Points on a hilly landscape, in no order, each with its height.
A ball rolls from a point to whichever of its 4 nearest points has the largest drop for the distance, and stops where none of them is lower. Distance is the straight distance between rows; heights are no part of it.
z_800: [ 92 140 136 103  55 102  82  74  84  96]  height 21.8
z_910: [ 96  82  92  73 111  81  86 118 101  94]  height 20.0
z_436: [ 96 100 116  82  74  90  78  93  86  92]  height 40.7
z_598: [ 97  81 103  68  95  81  75 115  93  95]  height 18.3
z_602: [104  66  96  57 111  75  80 150 102 106]  height 20.5
z_898: [113  62 114  51 102  72  69 156  91 102]  height 23.0
z_484: [ 65 130  73 147 130 113 120  51 114  86]  height 15.2
z_621: [ 53 153  79 145 115 108  97  43 104  79]  height 29.0
z_698: [ 80 125 112 101  77 100  78  70  87  89]  height 16.1
z_740: [ 74 128 111 106  79 100  81  63  88  90]  height 14.0
z_721: [ 88  97  72 103 125 102 110  97 119  93]  height 70.5
z_302: [127 117 154  86  45 105  97 107  94  91]  height 10.8
z_726: [ 72 118  78 115 116 107 100  71 107  86]  height 24.0
z_329: [ 95  87  82  84 117  91  91 114 107  95]  height 27.5
z_745: [ 96  82  79  76 121  88  94 125 111 102]  height 22.5
z_217: [113  86 125  68  73  84  80 115  84  96]  height 26.8
z_278: [ 82 107  90  90 100  92  85  84  98  84]  height 38.8
z_246: [119  73  70 105 141 108 122 133 119 126]  height 32.6
z_594: [123  79  77 157 129 125 156  79  78 150]  height 2.1
z_421: [125  89 140  66  58  89  77 118  80  95]  height 16.3
z_381: [ 96 107  68 149 133 121 145  75 115 109]  height 47.0
z_427: [ 93 128 138 101  54 100  83  77  83  94]  height 25.8
z_858: [127  67 134  47  78  78  70 147  84 102]  height 16.2
z_34: [103  93  65 121 134 112 124 100 120 108]  height 72.7
z_51: [103  91 119  74  73  86  78 106  82  92]  height 34.3
z_749: [ 77 111 102  95  90  97  81  79  90  85]  height 22.2
z_66: [87 98 97 83 91 89 79 94 95 88]  height 42.8
z_99: [128  74  74 142 136 124 148  97  91 145]  height 27.1
z_847: [ 85 113  67 150 136 119 135  63 116 101]  height 38.3
z_309: [ 69 126  97 112  92 101  83  64  91  86]  height 11.6
z_863: [107  75 102  60  97  78  74 130  93  97]  height 14.1
z_955: [ 62 126  88 113 103 100  87  59  99  84]  height 11.1
z_665: [129  79 132  59  68  84  73 131  80 100]  height 4.5
z_23: [ 58 140  77 142 124 109 104  49 109  83]  height 23.9
z_371: [103  72  95  59 110  74  79 142 101  99]  height 17.3
z_215: [ 85 116 116  92  71  95  80  79  82  89]  height 23.1
z_803: [127 123 160  92  43 108 104 111  97  89]  height 27.4
z_588: [109  97 135  78  59  95  79  98  83  90]  height 46.2
z_452: [116  84  65 115 137 109 130 114 119 122]  height 44.0
z_173: [ 88 103  69 130 131 113 131  79 120  97]  height 41.4
z_64: [ 67 123  75 120 117 105 103  60 109  84]  height 17.7
z_41: [ 61 143  97 119  90 103  81  51  87  89]  height 11.0
z_880: [113  88  73 158 130 125 157  75  97 138]  height 21.4
z_228: [122  78  68 127 138 118 141 117 107 135]  height 44.6
z_952: [108 134 152 105  41 108  94  87  92  94]  height 40.6
z_829: [137  80 147  59  62  88  75 138  82  98]  height 6.0
z_478: [ 80 111  70 129 132 110 117  73 121  89]  height 2.3
z_535: [ 87  93  84  88 111  91  90  98 106  88]  height 45.2
z_678: [ 81 115  70 137 130 116 124  70 118  95]  height 24.6
z_963: [ 88 102  71 114 128 106 113  89 119  92]  height 62.7
z_36: [121 109 148  83  50 100  89 106  87  96]  height 29.4
z_231: [ 97 109 129  88  65  93  81  86  83  92]  height 36.4
z_460: [ 75 118  95 101  90 100  83  69  89  87]  height 14.6
z_324: [150 105 162  73  44 108 100 137 102  87]  height 42.9
z_712: [117  82  71 141 135 121 142 102 105 130]  height 47.9
z_76: [ 94  89  98  73 100  84  78 106  95  90]  height 25.9
z_14: [137 109 160  80  39 106  99 117 101  91]  height 29.5
z_244: [125  70  83 150 130 124 150  85  75 154]  height 15.9
z_127: [115  74 114  57  89  77  73 132  90  98]  height 15.0
z_978: [ 56 134  82 130 116 110  96  54 106  83]  height 14.7
z_415: [107  95  72 146 135 120 146  83 114 119]  height 45.8
z_949: [100  87  69 100 128  97 109 112 119 101]  height 48.3
z_504: [105  75  74  82 130  85 102 137 115 109]  height 24.3
z_403: [ 82 119  69 157 132 121 134  61 120  95]  height 41.6
z_85: [110  82  67 106 137 102 117 123 121 117]  height 34.1
z_648: [ 99  77  89  68 110  81  85 128  99  94]  height 17.6
z_662: [128  74  77 134 137 121 144 118  97 146]  height 38.1
z_467: [106  91  68 138 132 117 142  93 118 119]  height 61.9
z_849: [ 79 136 126 106  64 100  81  70  83  94]  height 17.0
z_945: [120  73 123  53  83  78  73 137  81 102]  height 11.9
z_392: [127  96 150  71  56  99  85 119  85  95]  height 26.7
z_669: [106 124 146  88  44 101  88  91  90  96]  height 43.4
z_344: [115  57 117  44 106  69  68 170  96 106]  height 32.5
z_860: [134  91 148  66  55  95  83 130  86  99]  height 21.0
z_178: [ 78 109  71 113 125 106 107  81 116  88]  height 37.9
z_513: [110  71  76  82 137  95 102 155 119 121]  height 8.1
z_677: [ 71 143 114 114  75 102  80  58  81  95]  height 13.7
z_156: [140 135 170  87  48 119 113 133 118  69]  height 54.7
z_770: [108  63 106  52 113  72  75 162  99 108]  height 27.6
z_834: [ 93  94  70  97 123  94 108 106 113  96]  height 54.4
z_322: [110  70  80  72 127  85  95 155 115 113]  height 28.6
z_696: [ 60 136  89 122  99 104  86  54  94  82]  height 8.8
z_589: [119 131 163 100  42 107  98 100  99  87]  height 42.1
z_122: [115  76  71 100 136 103 118 137 123 119]  height 28.9
z_311: [118  83  68 131 134 115 137 111 113 125]  height 53.0
z_275: [ 70 123  74 138 126 112 114  58 117  85]  height 29.1

Where does a ball stop that starts at each point below?
z_34 => z_513
z_588 => z_302
z_745 => z_863
z_436 => z_696
z_467 => z_594
z_834 => z_863
z_127 => z_665
z_392 => z_665

Call two points neighbours if one is among the 4 nearest of the other. Go from one point of each pair to the other, from neighbour to neighbour, staying as low as possible. Name the highest point that can't be avoided.
z_594 / z_302 => z_228
z_302 / z_863 => z_36
z_863 / z_513 => z_504
z_696 / z_484 => z_23
